Points, in no order, along strands that fork and pass close to each other.
Two points are linked if the straight distance between their rows is under 80.3. Some points are linked to none.
Q68: [-21,-40,-19,20,4,-21,-18,-12,-14,-8,-5,23,-16,13,-12,-22,5,4,-25,53,2,41,-10,-15]
Q333: [14,14,-9,-5,-4,-2,-10,10,35,3,-2,8,-9,-19,-4,14,-5,12,10,10,22,-16,-12,-11]
Q550: [-7,-8,-31,14,-15,4,16,-7,-58,-16,21,1,-20,-7,5,19,9,16,-17,-7,23,30,-1,-4]
Q180: [8,5,-31,-3,-12,-1,19,-21,-17,-14,6,8,-14,-17,-3,0,22,-25,-33,4,36,-14,7,-12]
Q992: [30,14,-23,16,12,2,2,18,-24,5,23,1,26,-36,-20,36,-14,-6,-7,-41,-10,-38,6,-1]
Q507: [-19,15,-27,8,-12,32,12,9,12,14,10,-23,6,1,14,24,-39,32,-2,-37,-13,14,0,10]
Q370: [-29,-11,26,0,-22,0,22,-8,50,-14,22,2,-31,-17,70,-20,-1,11,32,17,6,31,-12,-24]
Q826: [34,26,10,-23,14,37,-13,3,7,-5,-45,-22,0,39,-21,11,2,-5,-14,6,31,-37,-5,23]
Q968: [16,-17,-30,15,12,13,19,-13,-29,-40,-7,17,-21,-10,-8,2,15,-44,-45,19,35,-36,-2,-21]
Q547: [29,-5,11,2,21,13,-23,1,18,24,-30,-1,38,32,-49,-14,0,-17,-26,16,-20,-22,-3,7]
Q913: [-18,2,0,5,17,-59,-32,25,1,-4,-12,24,-8,-25,-2,15,-10,-6,46,-7,-18,-19,-1,12]
Q22: [33,-22,1,4,-1,25,-4,6,-58,-6,27,8,-15,0,-20,10,19,32,-14,36,36,36,-22,-17]
Q871: [-34,2,-8,1,-23,21,32,6,57,-6,27,-14,-20,-33,76,4,-40,23,25,-35,-7,10,-6,-7]
Q93: [24,-5,-26,-2,-11,40,11,-5,-60,0,18,-15,-5,14,-20,24,13,24,-41,3,37,23,-6,3]
Q586: [-2,18,41,-39,-20,-50,-22,-13,27,38,5,5,20,-8,-13,-36,27,11,36,16,-26,19,12,7]
Q838: [-15,-4,-12,6,5,-27,-24,13,-3,-32,-30,25,-35,-1,2,10,1,-1,21,29,28,-7,-14,-6]
Q995: [-12,-7,33,-9,17,-79,-35,9,18,23,21,19,14,-37,-9,-18,-3,15,51,12,-42,7,-1,2]
Q76: [22,10,6,-5,-9,-17,-18,11,-21,10,36,2,-2,-25,-12,22,-1,54,22,4,13,30,-12,-10]
Q684: [-22,-11,8,9,35,-81,-49,26,-7,9,-2,24,5,-19,-22,0,-11,7,47,7,-43,0,-4,14]
Q715: [5,18,-35,3,-3,23,4,8,26,1,-2,-9,-1,-8,0,26,-22,11,-16,-17,12,-22,-5,-1]
Q914: [5,27,-18,-5,9,-31,-19,21,-2,0,-17,11,1,-30,-12,29,-12,-6,31,-28,-2,-42,4,15]
Q850: [9,12,-26,14,1,-4,5,20,-22,2,31,0,4,-42,8,38,-24,18,15,-46,-3,-15,2,-1]
Q498: [-31,4,-30,-9,-13,-44,-9,-24,61,20,-15,13,1,-19,0,-29,-2,-27,-13,10,-17,-19,16,-4]
Q999: [-33,-4,-23,10,-23,22,27,-8,-33,-21,11,-12,-31,12,35,19,-1,24,-7,-10,22,40,-3,4]
Q524: [-26,-20,-49,16,-3,9,-6,-19,-4,15,-14,-5,5,28,-25,-9,-12,-1,-55,18,-12,27,4,2]
Q421: [27,12,17,-33,-11,26,-9,-23,2,43,-19,-31,26,53,-36,-14,33,7,-29,15,10,9,12,24]
Q404: [1,14,-29,-10,-7,-58,-17,-13,11,37,30,10,18,-38,-29,-2,-7,19,-9,-3,-19,1,15,-5]
Q491: [16,-16,-11,11,4,3,36,-24,-38,-16,20,10,9,-10,-7,-13,29,-45,-38,-10,-7,-12,16,-15]
Q668: [-35,-24,8,13,-14,20,32,-9,-30,-40,3,3,-40,18,50,-6,19,0,7,14,20,44,-9,-7]
Q817: [-4,-25,-13,5,2,-33,-26,-3,-45,-9,7,25,-25,-2,-29,-8,13,30,-12,55,19,39,-14,-13]
Q414: [-19,-11,30,1,-1,17,21,-14,27,3,-21,-6,10,29,30,-32,6,-33,0,-1,-24,5,7,4]
Q492: [-29,-27,16,7,-12,11,22,-29,4,-2,-6,-4,-1,35,22,-37,23,-19,-18,25,-6,40,4,-5]
Q426: [-8,-3,11,21,15,14,9,29,-3,-44,-10,13,-25,-7,34,23,-14,-12,37,-8,16,-20,-19,-6]
Q885: [-25,-25,27,10,-22,-5,29,-15,2,-31,26,10,-36,-9,59,-21,25,-1,18,24,12,45,-10,-25]
Q478: [10,-20,-10,23,19,5,25,-17,-13,0,12,5,34,-5,-13,-16,6,-55,-39,-22,-34,-28,21,-9]
Q317: [-28,4,27,-4,-1,-11,13,-8,22,-2,-28,4,11,3,30,-25,4,-45,26,-18,-29,-16,13,10]
Q813: [-25,25,29,-8,-18,50,17,22,-25,-4,-9,-39,-3,33,38,25,-22,29,43,-55,-5,21,2,34]
Q509: [-19,14,14,-3,-19,31,8,16,-9,14,7,-26,1,17,27,17,-21,46,32,-35,-13,38,-7,22]
Q815: [6,12,25,-35,-22,10,1,-32,41,37,-19,-21,20,38,-12,-32,34,-11,-16,20,2,10,13,15]
Q476: [-35,-1,-27,5,-9,-11,-8,2,38,-26,-17,11,-49,-6,30,8,-16,14,13,24,31,6,-15,-10]
Q679: [19,-12,42,18,6,60,35,12,-21,-19,20,-19,9,21,31,5,-2,-7,6,-29,-15,6,-2,-4]
Q943: [32,26,-35,-6,14,4,-30,13,-6,3,-32,0,6,4,-53,29,-11,3,-24,-3,22,-49,-6,14]
Q176: [9,7,-30,-7,5,-50,-28,-7,50,27,-12,21,19,-24,-41,-11,1,-18,-15,10,-13,-37,10,-1]
Q853: [-27,18,-28,-35,-18,-79,-2,-30,-1,25,31,4,11,-45,-7,-23,8,2,3,-18,-23,8,32,3]
Q135: [-25,-8,1,-6,-6,-43,3,-22,1,18,7,16,18,-5,-4,-35,15,-16,-4,4,-32,21,19,-1]
Q528: [4,-23,-10,23,20,31,8,-7,-23,-6,-9,-7,20,28,-18,-6,-6,-30,-47,1,-19,-10,7,-5]
Q706: [14,4,33,0,14,33,20,-6,-16,-38,-22,-12,-7,21,25,-7,12,-40,-2,-9,15,-28,4,2]
Q422: [0,12,-56,-5,2,-44,-40,7,13,-2,-29,24,-25,-15,-45,17,-4,2,-14,21,24,-32,-3,4]
Q724: [26,14,-42,9,22,-12,-12,13,-26,-1,-2,11,18,-27,-43,34,-11,-21,-24,-24,6,-57,11,1]
Q870: [-4,12,-35,15,-5,-8,-6,23,-3,-16,26,4,-28,-40,22,44,-34,42,20,-22,20,-3,-16,-9]
Q700: [29,39,-14,-13,7,-3,-24,22,21,12,-24,1,13,-15,-33,31,-11,5,12,-21,10,-52,-3,19]
Q686: [37,-1,28,3,11,21,-9,22,16,-5,1,8,1,-2,-11,8,3,9,13,21,22,-7,-19,-14]
Q415: [3,-18,17,35,16,52,22,22,-8,-3,24,-17,23,14,18,14,-31,7,0,-32,-41,10,-5,-3]
Q349: [29,-4,22,-1,-4,10,-2,7,-25,6,20,5,4,2,-14,0,19,24,6,18,15,29,-11,-10]
Q144: [19,-6,0,2,18,23,7,-9,-10,-32,-31,2,-10,15,-4,-7,12,-50,-31,20,29,-39,1,-9]
Q74: [12,9,-4,-2,14,-16,-27,6,41,32,-26,7,36,6,-43,-7,-9,-13,-7,0,-33,-27,3,14]
Q678: [3,-15,-20,11,9,17,-12,-5,-38,4,-25,-2,6,33,-38,-2,1,-7,-42,20,4,5,1,6]
Q392: [-36,4,-13,-5,-5,-35,2,-10,42,2,-22,12,1,-24,22,-16,-3,-41,14,-14,-20,-30,16,3]
Q835: [-18,-2,42,-19,-10,-54,-16,-9,42,32,20,9,22,-29,15,-38,5,5,42,7,-47,17,8,-3]
Q39: [-32,-33,-18,15,-8,0,4,-26,-2,12,-1,0,-2,29,-2,-27,10,3,-39,34,-10,55,3,-7]
Q927: [33,2,39,-13,6,87,53,7,37,-11,27,-40,-10,26,40,2,-7,4,-5,-16,31,-10,-2,-6]
Q160: [28,-13,64,16,26,50,21,13,-41,-45,-8,-9,-2,30,29,0,11,-31,14,-12,-3,-15,-6,0]
Q981: [-19,-10,19,26,21,26,4,25,4,7,-5,-15,38,16,11,8,-37,-18,14,-40,-63,-8,4,15]
Q3: [5,10,-10,-13,-7,-58,-33,-5,0,21,21,12,-3,-28,-31,2,3,47,7,21,3,17,-3,-8]
Q408: [39,-3,51,-20,5,35,1,-10,-15,20,-11,-27,27,51,-20,-23,32,-12,-13,9,0,10,8,9]
Q201: [1,23,45,-49,-33,-16,-3,-24,29,38,-10,-10,16,18,-6,-40,46,-4,21,18,-4,20,14,15]
Q191: [8,9,30,3,13,53,20,30,20,-24,-12,-14,-11,14,32,15,-24,2,28,-20,13,-19,-12,2]
Q624: [10,23,45,-13,0,68,24,24,5,-8,-2,-38,1,28,34,18,-21,18,32,-42,4,-4,-3,21]
Q782: [-28,22,-22,-35,-45,-52,2,-38,13,34,43,-11,-3,-42,13,-17,4,36,1,-14,-4,25,24,-2]
Q769: [-20,-1,-40,17,-4,8,8,14,39,-30,16,7,-46,-32,41,28,-38,27,6,1,34,-6,-18,-24]
Q505: [24,-27,6,7,13,-15,-19,12,-59,-22,3,34,-18,-6,-29,-2,24,8,1,50,27,18,-20,-16]
Q902: [36,2,38,-3,21,14,-18,2,-26,14,-25,-9,35,35,-39,-13,15,-15,-9,3,-12,-15,3,11]

A fork is a point with three links, a tip a point with one. Leave the first point through the second and follow the links. Name the first fork or tip that comes.
Q586; Q201 | Q39
Q333; Q715 | Q426
Q74; Q547 | Q838
Q491; Q180 | Q981
Q426; Q191 | Q349

Follow the links from the first point to the second, and from the first to the third. Name the last point that the two ways share.
Q528; Q999; Q76 | Q22
Q76; Q317; Q528 | Q39
Q678; Q201; Q999 | Q39
Q404; Q509; Q524 | Q349
Q426; Q160; Q370 | Q22
Q509; Q404; Q478 | Q349

A fork is a point with three links. Follow the links from the first point to the second and name the forks in between, in order.
Q885; Q968 | Q22 Q39
Q706; Q853 | Q39 Q22 Q349
Q404; Q815 | Q349 Q22 Q39
Q426; Q404 | Q349
Q68; Q668 | Q22
Q478; Q74 | Q39
Q160; Q370 | Q39 Q22
Q507; Q668 | Q349 Q22
Q550; Q624 | Q22 Q349
